Points, in no order, along strands that fork, close into loops and pass close to each other.
Two points are linked if the straight distance between their rows is under 7.15.
K764: [ 0.09  0.37  1.53 -1.88  1.95  2.92  1.16 -0.38  1.80  0.64  0.26 -0.50
  2.59  0.11 -3.37 -0.51  1.57 -2.79 -2.68  3.32 -2.38 -1.13 -3.89  1.01
 -1.32 -0.06  1.34  0.81 -2.13  0.57]
K834: [ 1.29  1.02  0.54 -0.89  0.72 -1.71 -0.29 -0.08  1.09 -0.10  1.17 -1.41
  1.78 -0.86 -0.91 -1.89 -0.01 -4.50 -2.08 -2.12 -0.03  0.55 -2.82  0.14
 -1.27 -2.80 -1.02 -2.47 -5.14  1.23]
K751: [ 1.49 -1.47  2.85  2.40 -0.22 -1.16 -0.19  0.49 -1.39 -0.53  1.69 -3.42
  2.20 -0.78  4.04  3.39 -1.49  3.18  0.35 -1.58  4.05  1.76  1.33  0.18
 -1.68  0.16 -1.88  2.22  2.03  2.40]
K174: [-2.13  2.73 -4.19 -0.92  1.59  0.93  2.00 -0.85  1.29  2.40  1.74  2.01
 -1.34  2.10 -0.45  0.72  0.21  2.40  0.49 -0.66 -1.80  1.70  1.43  1.60
  1.16  2.55  1.19 -1.45  3.36 -0.68]
K41: [-2.07 -3.73  1.09  1.59 -2.03 -0.09  1.84 -0.35 -1.11  0.78 -0.34  0.80
  0.03  0.65  0.20  1.83  1.56  4.54  1.60  2.00 -1.18 -0.35  1.98 -0.65
  0.65  2.10  1.72  2.65  4.45  1.12]
K166: [-0.66  1.11 -0.10 -3.84  2.70  5.63  0.75  0.82  1.07 -0.42  1.71 -0.44
  0.99  1.71 -3.97 -2.16  0.56 -1.53 -2.18  3.14 -1.60 -3.52 -0.72  2.19
  1.38  1.45  0.54  0.44  0.00  0.47]
K291: [ 3.70 -1.60 -0.26  3.45  2.24 -0.61 -1.06 -0.76 -0.03  1.71  1.01 -3.59
  1.19 -2.66  1.57  3.22 -1.16  1.58  0.32 -2.07  0.23  4.26  0.46  0.94
 -1.13 -1.22 -3.05  1.80  3.04  0.65]
K224: [ 1.72  1.84  0.12 -0.66 -1.47  0.82 -1.38 -3.19 -0.69 -5.16 -2.76  1.64
  0.45  1.31 -1.38 -0.99 -0.89 -1.06 -0.91  0.38  0.80 -5.63 -1.68 -0.06
 -2.19 -2.87  0.14 -2.25  3.45 -2.04]
K367: [-0.66 -5.16  2.07  1.29 -1.09 -1.67 -1.65  1.68  3.56  4.73  0.70 -2.66
 -1.20 -1.19  1.69  0.01 -0.32  2.72 -1.23 -0.76  1.41  0.60  0.83  1.88
  1.63  3.33  0.15  0.28  3.56  1.88]
K660: [-0.10  2.56 -0.43  0.66 -1.22 -3.12  0.64  2.28 -2.38 -0.54 -1.26  0.86
  1.71 -1.18  2.79  2.53  1.57  1.51  0.93 -1.05  0.37  1.58 -1.83 -2.09
 -2.03 -3.89 -0.27  1.35 -1.87  0.69]
K977: [-0.49  0.79  0.25  0.86 -0.15 -0.12  2.54 -1.68 -1.25  0.20  1.88 -0.92
 -0.35  0.43  1.99  2.39 -0.48  3.68  0.90  1.74  2.13  2.05  1.46  0.47
 -1.16  1.95  0.90  0.46  3.74  0.08]
K217: [ 1.94  2.30  1.15  2.34  2.01 -3.99  1.50  1.14 -4.45  1.58  0.59 -1.02
  0.67 -1.59  3.28  2.45 -1.68  0.33 -0.24 -0.12  1.85  3.07 -1.78 -1.03
 -2.07 -3.82 -1.32 -0.51  0.09  0.36]
K38: [ 0.20  0.08 -1.92  0.98  1.09 -2.76  2.51 -0.15 -0.80  2.54  1.38 -0.71
  0.89 -1.03  0.97  1.13  0.01  1.97  0.57 -0.71 -0.56  2.96  0.44 -0.72
 -0.20 -0.03 -0.77 -1.83  0.90  1.05]
K90: [ 0.15 -0.24  0.60 -1.36 -1.91  2.59 -0.12 -0.99 -1.53 -4.18 -0.44  1.03
 -0.69  0.79 -1.56 -1.41  0.53 -2.12  0.94  2.06 -1.74 -3.96  1.44  0.85
  0.38 -0.85  0.84 -0.72 -0.34 -1.65]
K589: [-1.18  2.62  1.07  0.41  0.13 -0.52 -0.66 -1.76 -1.28 -1.63  0.24  1.88
  2.15 -2.42  1.39  0.72  1.91 -1.89 -1.09  2.19 -0.43 -0.15 -5.85  1.15
 -2.72 -3.14  1.43  2.32 -1.73  2.15]
K590: [-1.45  0.31 -3.01 -2.76  1.55  2.80  0.07 -0.14  1.73  1.24  2.48 -0.04
 -1.28  1.37 -2.27 -2.53 -1.27 -1.35 -2.56 -0.94 -0.85  0.33  1.56 -0.35
  3.85  2.12 -2.26 -1.82 -2.85  0.86]
K138: [ 3.08 -2.96  1.20  0.77  4.04 -4.04 -1.03  0.07  1.66  3.90  0.03 -3.02
  0.72 -1.14  1.65 -1.27 -2.81  3.28  1.00 -2.61 -0.64  2.10  1.32 -0.38
  1.20  1.91 -1.21 -2.35  1.71  1.37]
K507: [-2.84 -4.81  2.21  0.14 -2.32  1.65 -0.31  1.05 -1.18  0.10 -1.39  1.05
 -1.39  2.17 -1.67 -1.52 -1.18 -1.34 -0.59  2.12  1.00  0.66  2.17 -2.16
  3.16  1.73 -0.01  2.34 -2.27  0.12]
K419: [-2.35 -1.67  1.20  1.20 -1.77 -0.69  2.05 -0.85 -2.18  0.75 -0.76  1.16
 -0.27  1.13  0.85  1.21  1.00  2.18  2.43  2.32 -0.34  0.32  2.14 -1.36
  0.52  2.43  1.73  1.93  0.59  0.96]
K620: [-1.27 -0.66 -1.21 -1.05 -1.67 -0.99 -1.91  3.47  1.15  0.86 -2.24  0.93
  0.40 -0.44 -0.27 -0.41  1.50  0.90  1.56 -2.43  1.41  1.48  1.12 -4.14
  1.12  1.28 -0.34  1.71 -3.51  0.59]
K143: [-0.18  0.45  0.89 -2.42  2.21  1.64  0.17  0.94  3.11  1.04 -1.06 -0.90
  2.84 -0.29 -2.80 -0.08  2.56 -2.23 -2.19  1.64 -1.33  0.34 -3.83 -0.46
 -1.36  0.17  0.49  2.24 -3.37  1.05]
K422: [ 1.37  0.52  1.52 -2.79  0.18  1.38 -0.10 -0.14  0.17 -3.01 -0.78 -0.18
  0.91  0.29 -2.13 -2.74  0.18 -1.62 -1.79  3.11  0.02 -6.78 -2.59  0.53
 -0.44 -0.49  1.85 -2.40  1.82 -0.83]
K306: [-0.54 -1.04  0.60  0.03  0.02 -0.50 -0.09 -1.77  2.40  2.47  3.22 -1.77
 -0.66  0.36  1.78 -0.19 -1.45  3.65  0.01 -1.31  3.25  1.31  2.60  2.65
 -0.55  3.98  0.46 -1.07  4.44  1.62]
K115: [ 0.81  1.16  1.43  1.94 -1.96  0.88  0.63 -3.25 -2.86 -2.68 -1.75  0.74
 -2.68  0.92  1.67  1.23 -0.61 -1.19  2.97  2.79  0.27 -1.83  1.22 -0.42
 -0.90  0.73  1.69  0.98 -0.49 -2.58]
K385: [-2.08 -1.78 -3.35  0.45 -0.39 -0.07  1.65  0.62  0.71  1.39  1.61  0.50
  0.56 -0.88 -0.35  1.27  2.11  3.03 -0.27 -0.16 -2.85  0.36  1.04  0.14
  1.83  1.16  1.11 -0.45  3.63  1.67]
K192: [ 0.93  1.86 -0.92  0.56 -0.07 -2.83  0.24  2.77 -1.26  0.11  0.00  0.72
  2.36 -2.02  1.22  2.03  0.90  2.72 -0.48 -2.48  0.47  3.16 -2.10 -1.28
 -2.70 -5.31 -1.69  1.07  0.92  1.04]
K57: [ 0.51  4.15 -1.65  0.89 -0.84  0.04 -0.12 -3.26 -1.36 -1.40  0.66  1.66
 -1.81 -0.72  0.39  0.10 -0.08 -3.65 -1.10 -0.27  0.94  0.87 -2.26  1.34
 -1.85 -2.92  0.98 -2.08 -1.12 -1.30]
K258: [ 2.03  4.78 -0.12  2.69 -0.17 -2.08 -0.22 -2.54 -3.98 -0.33 -0.39  0.77
 -2.77 -1.21  3.26  2.94 -1.20 -2.65 -0.12  1.93  3.31  0.58 -2.00 -1.04
 -1.81 -2.08  0.41 -0.69  0.10 -1.62]
K145: [-0.99  1.52 -3.47 -2.10  2.70 -1.90  1.11 -0.92  2.27  2.65  2.45  1.01
  2.18 -1.17 -0.76 -1.16  1.58 -0.65 -0.82 -1.25 -2.21  1.05 -1.82  1.20
  0.58 -0.15 -0.78 -0.96 -0.37  3.48]
K552: [ 2.04 -4.65  2.20  2.16  0.15 -1.50 -2.55  1.89  3.90  3.58  0.31 -3.88
 -0.90 -2.30  1.22  0.51 -0.61  3.01 -0.10 -2.66 -0.35  2.04  1.07  1.93
  0.59  2.22 -0.70  0.45  2.36  0.06]
K488: [-0.81 -1.44  1.69  0.50 -2.35 -1.13 -0.99  3.33  0.08  0.86 -2.75  0.09
  0.11  0.89  0.81  0.22  0.08 -0.68  1.72 -1.32  2.07  1.90  1.49 -4.20
  1.13  1.40 -0.36  1.76 -4.82 -0.40]
K226: [-2.35 -1.31  1.43 -0.01 -1.44  3.27  0.13 -0.84 -1.71 -0.75 -0.62  3.62
 -2.38  2.80 -2.65 -1.65  0.58  0.15  2.57  2.64 -1.00 -2.12  4.27  1.61
  1.36  2.23  0.92  2.13  0.19 -2.14]
K345: [-0.60 -0.42 -0.45 -3.74  1.71  1.67 -0.75  2.34  3.15 -0.28 -0.83 -2.08
  2.09 -0.21 -2.04 -1.29  1.79 -1.74 -2.08 -0.12  0.20 -0.19 -1.86 -1.47
  0.40  0.40 -1.46  1.51 -4.22  1.54]
K130: [-3.42 -1.88 -0.70 -0.78 -0.55  4.37 -0.64  0.06 -1.49  0.09  0.54  3.74
 -0.86  1.96 -3.67 -2.38  1.26  0.57  1.30  2.01 -1.51 -2.69  3.59  1.46
  3.19  2.50  0.20  2.65  0.34  0.48]
K28: [-0.11 -2.02  2.10  0.96 -1.53 -0.75 -0.11  2.29 -0.55  0.56 -1.60 -1.63
 -0.23  0.77  0.81 -0.19 -0.96 -2.35  0.55 -0.89  1.91  1.63  1.33 -3.38
  1.42  1.27 -0.76 -0.36 -5.33 -0.87]
K2: [-0.45 -1.02  0.57 -3.39 -0.17  1.06 -0.87  3.52  1.97 -2.16 -0.88 -2.16
  1.61  0.03 -1.10 -1.61  1.19 -2.11 -1.91 -0.52  0.91 -0.64 -1.12 -2.14
  0.87 -0.62 -1.21  0.17 -4.54  0.69]
K719: [-0.60 -0.62 -2.65 -1.91  2.15 -0.58 -0.09 -0.11  1.29  2.14  1.44 -0.44
  0.05  0.04 -1.42 -2.15 -0.31 -1.80 -1.35 -1.73 -1.06  1.28  1.17 -1.18
  2.76  1.25 -2.74 -2.18 -4.28  1.69]
K275: [-1.84  2.28 -1.67 -1.27  0.97  3.88 -0.10 -0.36  0.07 -2.98 -1.55  1.87
 -1.20  3.53 -1.98 -0.26  0.90 -1.42  0.30 -0.19 -2.10 -1.99  1.44  4.15
  0.27  0.00  1.54 -0.49  0.15 -3.70]
K110: [-1.26  2.47 -2.59 -0.06  1.16  0.90  2.93 -1.43 -0.14  0.83  1.81  0.76
 -1.04  1.28  0.58  2.23 -0.24  3.59  0.29  0.84 -0.18  2.66  1.14  1.69
 -0.75  0.97  1.07 -0.50  4.63 -1.53]
K394: [-1.12 -1.48  3.63 -0.28 -1.70  2.52 -0.21 -0.35  0.14 -1.32 -1.93  0.31
 -3.72  3.94 -1.18 -1.54 -2.18 -1.50  0.34  2.09  2.75 -0.99  2.79  0.99
  1.12  3.34  1.92  0.66  0.44 -3.68]
K438: [ 1.41  0.14  2.76 -1.56  0.69  1.95  0.50 -0.57  0.82 -1.32 -0.22 -0.79
  1.96 -0.21 -2.77 -1.12  0.58 -2.74 -3.02  3.75 -1.36 -3.93 -4.37  0.99
 -1.68 -0.79  1.89 -1.14 -0.19 -0.40]
K969: [-1.03 -4.46  0.73  0.93 -1.80 -2.18 -2.27  4.33  3.33  4.68 -1.74 -0.75
 -2.35 -1.49  0.64 -0.08  0.36  3.74 -0.58 -1.21  1.42  1.40  0.48 -0.82
  2.11  2.99  0.85  1.44  2.28  0.19]
K517: [ 2.10 -0.03 -0.11  2.74  1.49 -0.57  0.43  0.12 -2.07  0.94  1.58 -1.49
  0.92 -2.01  1.04  4.46 -0.36  0.98 -1.15 -0.24  0.51  4.67 -0.39 -0.46
 -1.52 -3.92 -3.69  1.53  3.41  0.70]
K979: [-1.68 -2.77  3.01 -0.13 -2.33  2.34  0.39 -0.49 -0.98  0.22 -0.56  0.50
 -2.63  2.77 -1.26 -1.37 -1.77 -1.82  0.08  2.73  2.07  0.12  2.79 -1.08
  1.93  3.25  1.15  0.87 -1.33 -1.35]
K536: [ 2.35  0.89  1.20  2.00 -3.60 -1.06 -1.17  0.31 -1.51 -3.13 -2.66 -0.60
  1.08 -0.04  2.75  1.82 -0.08 -3.54  0.08 -1.27 -0.27 -2.65 -2.03 -3.08
 -1.06 -3.76 -0.64  0.44 -3.96 -0.93]
K455: [ 0.03  4.09 -0.65 -0.18  0.68  1.43 -0.58 -3.60  1.07 -1.61  2.29  1.98
 -0.59 -0.70 -0.69 -1.54 -0.37 -4.21 -2.44 -0.39  0.89  0.27 -4.33  2.72
 -2.15 -2.37  1.29 -1.51 -0.94 -0.37]
K720: [ 0.34  1.98 -0.70  0.39 -2.00  1.47 -0.12 -3.42 -3.04 -3.47 -1.08  1.69
 -1.51  0.16  0.15  0.74  0.56 -1.85  1.57  2.09 -1.27 -2.28  0.16  0.75
 -0.99 -1.85  1.21  0.17 -0.52 -1.68]
K698: [-0.47 -0.45 -0.83  0.29  1.43 -0.60  0.90 -1.11  2.73  4.15  2.66 -0.75
 -1.47  0.55  0.64  0.16 -1.27  3.55  0.24 -0.35  0.74  1.42  2.11  1.34
  1.02  4.77  0.60 -1.69  4.13  0.17]
K585: [-2.39  2.43 -2.34 -1.96  0.89  4.01  0.60 -0.49  0.16 -1.00  0.09  1.99
 -1.58  3.05 -2.21 -0.58  0.72 -0.96  0.33 -0.14 -1.72 -0.54  2.16  2.60
  0.94  1.58  1.59 -0.45 -0.42 -2.18]
K677: [ 1.30  1.58  1.72  0.58  2.01 -2.86  0.83 -1.34 -2.06  1.06  2.31 -2.53
  0.16 -0.49  3.89 -0.23 -3.08  1.90  1.91 -1.15  4.35  2.03  1.41  0.77
 -2.12  1.89 -0.17 -1.91  0.22  1.60]
K276: [ 1.58 -0.18  1.75  1.66  1.19 -1.21  0.27 -0.95 -2.00 -0.20  3.28 -3.34
  1.26 -1.01  3.61  1.79 -2.56  2.95  0.34 -1.27  4.34  2.26  1.82  1.22
 -2.01  0.19 -1.68  0.17  2.52  2.41]
K468: [-0.72  3.83 -1.57 -2.29  1.45  1.86  0.87 -2.66  1.49  0.07  2.85  1.50
  0.40  0.36 -1.58 -1.50  0.53 -3.42 -1.62  0.29 -1.01  0.31 -2.59  3.07
 -1.24 -0.80  1.09 -1.03 -1.52  0.66]
K706: [ 1.66  0.03  0.59  1.05  0.16 -2.08  0.59  0.75 -1.39  1.26 -0.59 -2.08
  0.21 -0.16  0.64 -0.38 -1.09 -3.21  0.76 -1.89  0.63  1.96  0.46 -1.99
  0.06 -0.47 -1.03 -2.84 -5.59 -0.55]
K464: [ 1.36 -0.40  2.92  2.00 -2.01  1.81 -0.50 -2.62 -0.99 -3.92 -3.21  0.79
 -3.17  2.25  0.22 -0.04 -1.74 -1.10  2.72  1.91  0.72 -3.54  2.16 -0.09
 -1.01  0.92  0.86  0.63  1.66 -4.49]
K34: [ 0.56 -3.38  3.31  1.31 -3.36  0.27 -0.33  0.37 -1.59 -4.24 -2.19  0.46
 -1.19  0.99  0.56 -1.10 -1.84 -1.93  1.78  1.80 -1.47 -4.79  1.40 -2.97
  0.74 -1.34 -0.11 -0.20 -0.47 -1.37]
K885: [-0.23 -1.57 -3.74 -0.01  0.80 -1.73  0.62  1.53  3.05  1.66  2.10 -0.57
  0.94 -2.31 -0.21  0.62  1.74  2.33 -1.09 -2.27 -3.91  1.09 -0.35  1.19
  1.74 -0.60 -0.85 -1.10  3.16  1.51]
K285: [ 1.23 -0.23 -1.97  0.00 -1.35 -2.29 -0.69  3.92  1.82  1.14 -0.81 -0.41
  1.02 -2.16  0.21  1.30  1.78  4.03  1.17 -3.62 -0.13  1.97  0.37 -2.43
 -0.71 -1.05 -0.30  0.33  1.61  0.31]
K265: [-0.20  1.51 -2.35 -1.59  2.30 -3.39  0.23  1.03  2.24  1.87  0.57  0.55
  2.91 -1.90 -0.36 -0.88  2.03  0.49 -0.24 -2.57 -0.65  2.00 -2.87  0.24
 -1.32 -1.83 -1.05  0.11 -1.07  3.30]
K293: [-3.53 -1.11 -3.11 -1.74  0.70  3.93 -0.31  0.23 -0.36  0.43  1.11  1.86
  0.27  0.90 -2.75 -1.63  2.04  0.18  0.45  0.96 -1.97 -2.10  1.83  0.72
  3.30  2.92  0.76  1.75 -0.09  2.49]
K920: [-1.78  1.21 -3.45 -0.44  1.56  0.09  1.04 -0.75  2.31  4.25  2.24  1.40
 -2.36  1.57 -0.45  0.04 -0.71  2.56  0.16 -0.77 -1.48  1.21  2.16  0.71
  2.92  4.62  0.45 -2.00  2.84 -0.25]
K774: [-2.52 -3.73 -1.59  0.67 -1.21 -1.68 -2.01  3.89  2.60  3.77 -1.96  0.67
 -2.23 -1.37 -0.11 -0.67  1.25  3.06 -0.37 -1.53  0.55  1.21  0.31 -1.95
  3.41  2.95  0.44  1.44  0.73  0.68]
K103: [-2.41 -5.30  2.99 -0.44 -2.44  1.19 -0.32  2.70 -1.43 -2.92 -1.37  1.50
 -1.33  1.76 -1.85 -3.36 -1.73 -0.76 -0.90  2.82  0.24 -2.51  1.77 -1.93
  3.18 -0.50 -0.29  1.90 -1.35 -0.53]
K886: [ 1.82  1.45  1.02 -1.99 -0.06  0.40 -0.82 -1.85  0.25 -3.56 -1.98  1.23
  1.24  0.64 -2.08 -2.57 -0.22 -0.85 -0.88  2.24  0.59 -7.53 -2.89  0.28
 -1.67 -0.96  1.16 -2.53  3.49 -1.08]
K730: [-1.30 -2.64 -1.75  1.58 -1.42  0.97  1.89 -0.19  0.01  0.57  1.37 -0.20
  0.48 -0.58 -0.16  2.69  1.83  3.85  0.02  0.65 -2.69  0.69  1.60  0.42
  0.91  0.75  1.13  0.77  5.18  0.76]
K189: [ 1.77 -1.32  0.46  0.40  4.15 -4.22 -0.09 -0.52  0.07  4.67 -0.25 -1.85
  0.25 -0.50  1.31 -1.71 -2.47  1.47  1.64 -1.79  0.41  2.63  1.59 -1.70
  1.23  2.74 -1.33 -2.49 -1.65  1.50]
K868: [-2.62 -2.41 -2.15 -0.29 -1.04 -1.21 -1.56  3.23  1.75  1.94 -2.07  0.92
 -0.60 -1.04 -0.44 -0.43  1.95  2.14  0.46 -1.91  0.35  1.30  0.89 -2.96
  2.66  2.48  0.12  1.66 -1.30  1.27]
K499: [ 2.46  2.05 -0.25  1.15 -2.22  1.00 -1.40 -3.82 -1.78 -4.72 -3.50  1.48
 -0.99  1.66 -0.39  1.06 -1.58 -1.62 -0.44  0.12  0.81 -3.69 -0.86 -1.54
 -1.97 -3.04 -0.32 -1.73  2.61 -3.01]
K654: [ 1.81  0.80 -0.22 -0.03 -0.54 -1.18  0.53 -0.49 -0.76 -0.28  0.91 -1.56
 -0.13 -0.48 -0.34 -1.20 -0.99 -4.55 -1.19 -1.79  0.21  0.66 -0.70 -0.67
 -0.47 -2.17 -0.92 -4.02 -4.53 -0.33]
K328: [ 0.01  3.69 -0.38 -1.04  0.72  3.56 -1.65 -3.20 -0.75 -3.29 -0.83  3.25
  0.40  0.28 -1.81 -0.61  1.30 -1.60  0.33  2.50 -1.57 -3.94 -2.00  5.47
 -2.44 -1.89  0.94  1.50  1.62 -2.29]
K924: [-0.83  2.68 -0.37  0.79 -1.11 -2.50  0.14 -0.11 -2.99 -1.47 -0.30  1.58
  1.35 -1.81  2.45  1.66  1.59 -1.00 -0.21  0.45 -0.12  0.55 -3.52 -0.37
 -2.07 -4.45  0.40  0.91 -2.28  1.53]
K771: [-1.25  0.58  1.41 -0.04 -0.63 -0.09  1.32 -1.95 -0.26 -0.17  2.19 -1.19
 -0.63  1.02  2.71  1.24 -0.96  3.89  0.80  0.41  4.06  1.18  2.12  1.89
 -1.72  3.06  1.25  0.55  3.73  1.03]
K529: [ 1.01  0.98 -1.87 -0.71  1.58 -3.49 -0.09  1.68  1.58  1.25  0.65  0.46
  2.59 -2.47 -0.15 -0.04  1.00  2.21 -0.48 -4.01 -0.77  2.94 -2.74  0.09
 -1.74 -4.26 -1.89  0.10  1.40  2.39]
K54: [-1.03 -4.71  3.63  0.36 -2.88  0.55 -0.50  1.97 -1.24 -3.89 -1.50  1.41
 -1.57  1.20 -1.06 -2.89 -1.88 -1.27  0.88  2.80 -0.98 -4.52  1.99 -2.05
  1.92 -0.86 -0.16  0.53 -0.66 -1.07]
K431: [ 0.94  1.71 -0.16  1.10  1.41 -2.74  2.35 -1.08 -2.10  2.40  1.25 -1.49
 -0.18 -0.68  2.24  0.66 -1.32  0.57  1.60  0.13  1.80  2.72  0.72 -0.56
 -1.07  1.21 -0.17 -1.99 -1.13  0.28]
K128: [ 0.95 -1.86  2.92  1.75 -3.81 -0.15 -0.49  1.09 -1.23 -3.69 -3.10 -0.48
 -0.13  0.83  2.30  0.75 -0.72 -2.71  1.82  0.25 -1.19 -3.11  0.28 -3.68
  0.18 -1.79 -0.23  1.15 -3.21 -1.36]
K756: [ 1.86  3.95  0.79  2.22  1.56 -3.23  1.37 -0.51 -4.47  0.88  1.52 -0.35
 -1.57 -1.70  3.61  2.56 -1.72 -0.80 -0.35  1.75  3.03  2.30 -1.74 -0.55
 -1.95 -2.78 -0.51 -1.03  0.73 -0.38]
K792: [ 0.77 -0.74 -1.88 -0.51  3.35 -3.23 -0.26 -0.44  0.39  4.03  0.03 -0.52
 -0.06 -0.18 -0.42 -2.11 -1.16 -0.21  0.42 -2.25 -1.16  2.56  1.75 -1.75
  2.40  1.66 -2.32 -2.75 -3.61  1.02]
K640: [-0.92  2.75 -1.56 -0.73  0.66  3.19 -0.97 -1.63 -0.34 -3.87 -2.41  1.95
 -0.92  2.54 -1.43 -0.03  1.06 -1.98  0.10  0.15 -1.81 -2.79 -0.40  4.88
 -0.87 -1.86  1.32 -0.26  1.26 -3.85]
K678: [ 3.36 -3.20  0.78  3.21  0.78 -0.76 -2.13  0.72  2.51  2.12  0.22 -4.06
  0.17 -2.91  1.65  2.26 -0.60  2.64  0.91 -3.19 -0.34  3.04  1.00  1.75
 -0.69  0.78 -1.26  1.69  2.34 -0.20]
K294: [-0.65 -1.71  3.06  0.58 -1.57  2.42 -0.40 -0.40 -0.58 -3.00 -2.05  2.45
 -3.48  3.03 -1.90 -1.83 -1.25 -0.59  1.99  2.27 -0.17 -3.49  3.49  1.30
  0.68  1.25  0.75  0.62  1.16 -4.57]
K452: [ 2.11 -0.72  2.85  2.34 -0.55 -2.06 -0.02  2.85 -0.37  0.68 -0.54 -2.71
  2.33 -0.60  3.63  3.21 -1.11  4.22  1.42 -2.48  3.39  1.98  0.66 -1.78
 -2.04 -0.03 -1.25  2.67  1.38  0.57]
K269: [ 2.03  0.80  1.40  0.40 -2.83 -1.10 -1.19  1.55  0.00 -2.84 -1.82 -1.53
  1.97 -0.36  1.28  0.14  0.55 -3.67 -1.06 -1.95  0.44 -2.15 -2.59 -2.23
 -1.14 -3.69 -0.30 -0.87 -4.15 -0.42]
K262: [-1.37  3.24 -3.76 -2.07  1.51 -0.28  1.75 -1.99  0.81  1.71  2.99  2.06
  0.40  0.13 -0.83 -0.90  0.83 -1.21 -0.15 -0.68 -1.65  1.49 -0.61  1.66
  0.19 -0.08  0.18 -1.65 -0.63  1.60]
K309: [ 0.37  0.47  0.84 -1.95 -1.99 -0.29 -1.32  3.51  0.84 -2.14 -1.65 -1.42
  1.51 -0.19  0.15 -0.49  1.27 -2.64 -0.15 -2.05  0.78 -0.34 -0.75 -2.78
 -0.33 -1.96 -0.75  0.09 -5.54 -0.11]
K486: [ 2.65  0.30 -0.05  1.24 -2.04 -1.70 -0.35  3.66  0.44  0.80 -0.97 -0.96
  1.30 -1.50  1.42  2.85  0.41  4.71  1.70 -3.29  1.29  2.33  0.71 -3.21
 -1.62 -1.27 -0.81  1.82  1.74 -0.73]
K221: [-1.97 -0.31 -1.44 -3.02  1.85  4.50  0.24  0.06  0.62 -0.20  1.28  0.02
  1.51  0.70 -3.01 -1.63  1.70 -1.50 -0.76  2.09 -1.79 -2.41  0.19  1.12
  1.76  1.81  0.13  1.50 -1.41  2.28]
K378: [ 1.09 -1.80 -2.85  0.44  0.04 -2.23 -0.54  3.07  3.03  1.27  0.11 -1.15
  0.47 -2.77 -0.12  1.05  1.64  3.28 -0.21 -3.46 -2.35  1.92  0.22 -0.16
  0.64 -1.04 -0.76 -0.60  2.39  0.28]
K86: [ 0.00  3.10  0.94 -0.66  1.15  3.50 -0.36 -3.67 -0.01 -1.37  0.82  2.45
  1.21 -0.70 -2.08 -0.89  1.09 -2.64 -1.19  3.66 -1.44 -1.90 -4.39  3.84
 -2.66 -1.19  2.25  1.48  0.55 -0.47]
K951: [-2.46  1.38 -2.94 -2.30  1.22  3.95 -0.09  0.09  1.46  0.84  1.58  1.20
 -2.55  3.10 -2.45 -1.62 -1.06 -0.81 -1.45 -0.84 -0.95  0.40  2.47  0.61
  3.13  2.83 -0.42 -1.25 -1.43 -0.86]
K852: [-0.36  1.55  1.76 -0.27  0.39  1.11 -0.54 -2.53 -0.85 -1.51 -0.63  1.23
  2.83 -1.74 -0.53  0.37  2.02 -2.17 -0.47  3.55 -1.80 -1.64 -4.99  1.98
 -2.80 -2.14  1.49  2.86 -1.55  1.33]
K817: [-1.27 -1.62  0.66 -2.50 -0.46  3.14 -0.04  0.44 -0.82 -3.03  0.03 -0.07
  1.21  0.43 -1.96 -1.68  1.48 -1.98 -0.03  2.35 -1.66 -3.22  0.78  0.42
  1.18  0.07  0.14  0.90 -2.03  0.79]
K567: [ 0.94  4.91 -1.57  1.99  0.09 -1.07 -0.11 -3.22 -2.51 -0.96 -0.78  1.67
 -3.21 -0.48  1.79  1.90 -0.66 -2.92 -0.37  0.82  2.16  1.42 -2.11  0.40
 -1.80 -2.44  0.90 -1.33  0.04 -2.72]
K655: [ 3.37 -2.47 -1.15  1.07  3.20 -3.60 -0.16 -0.11  2.08  3.46  1.14 -1.79
  0.36 -1.79  0.28 -0.43 -1.63  2.63 -0.22 -2.52 -3.30  2.44  0.75  0.74
  2.15  0.08 -1.94 -2.57  2.83  0.09]

A piece is two or more points that can be reached from each other along the links. Count, over all rows, the pieces, the separate loops (a circle has one, a figure eight two, a Y none), the forks (points with three links) and the tips (points with one).
pieces: 5
loops: 2
forks: 2
tips: 8

A tip is a point with one link. Name the tips that can be reached along the links from each point below, in the order of the rows.
K309: K166, K499
K28: K834, K517
K756: K217, K655
K285: K38, K419

Name the points in between on the shortest way along the links from the first point to the second, in order.
K486 / K431: K452, K751, K276, K677
K468 / K589: K262, K145, K265, K529, K192, K660, K924
K143 / K536: K345, K2, K309, K269
K276 / K41: K751, K452, K486, K285, K378, K885, K385, K730
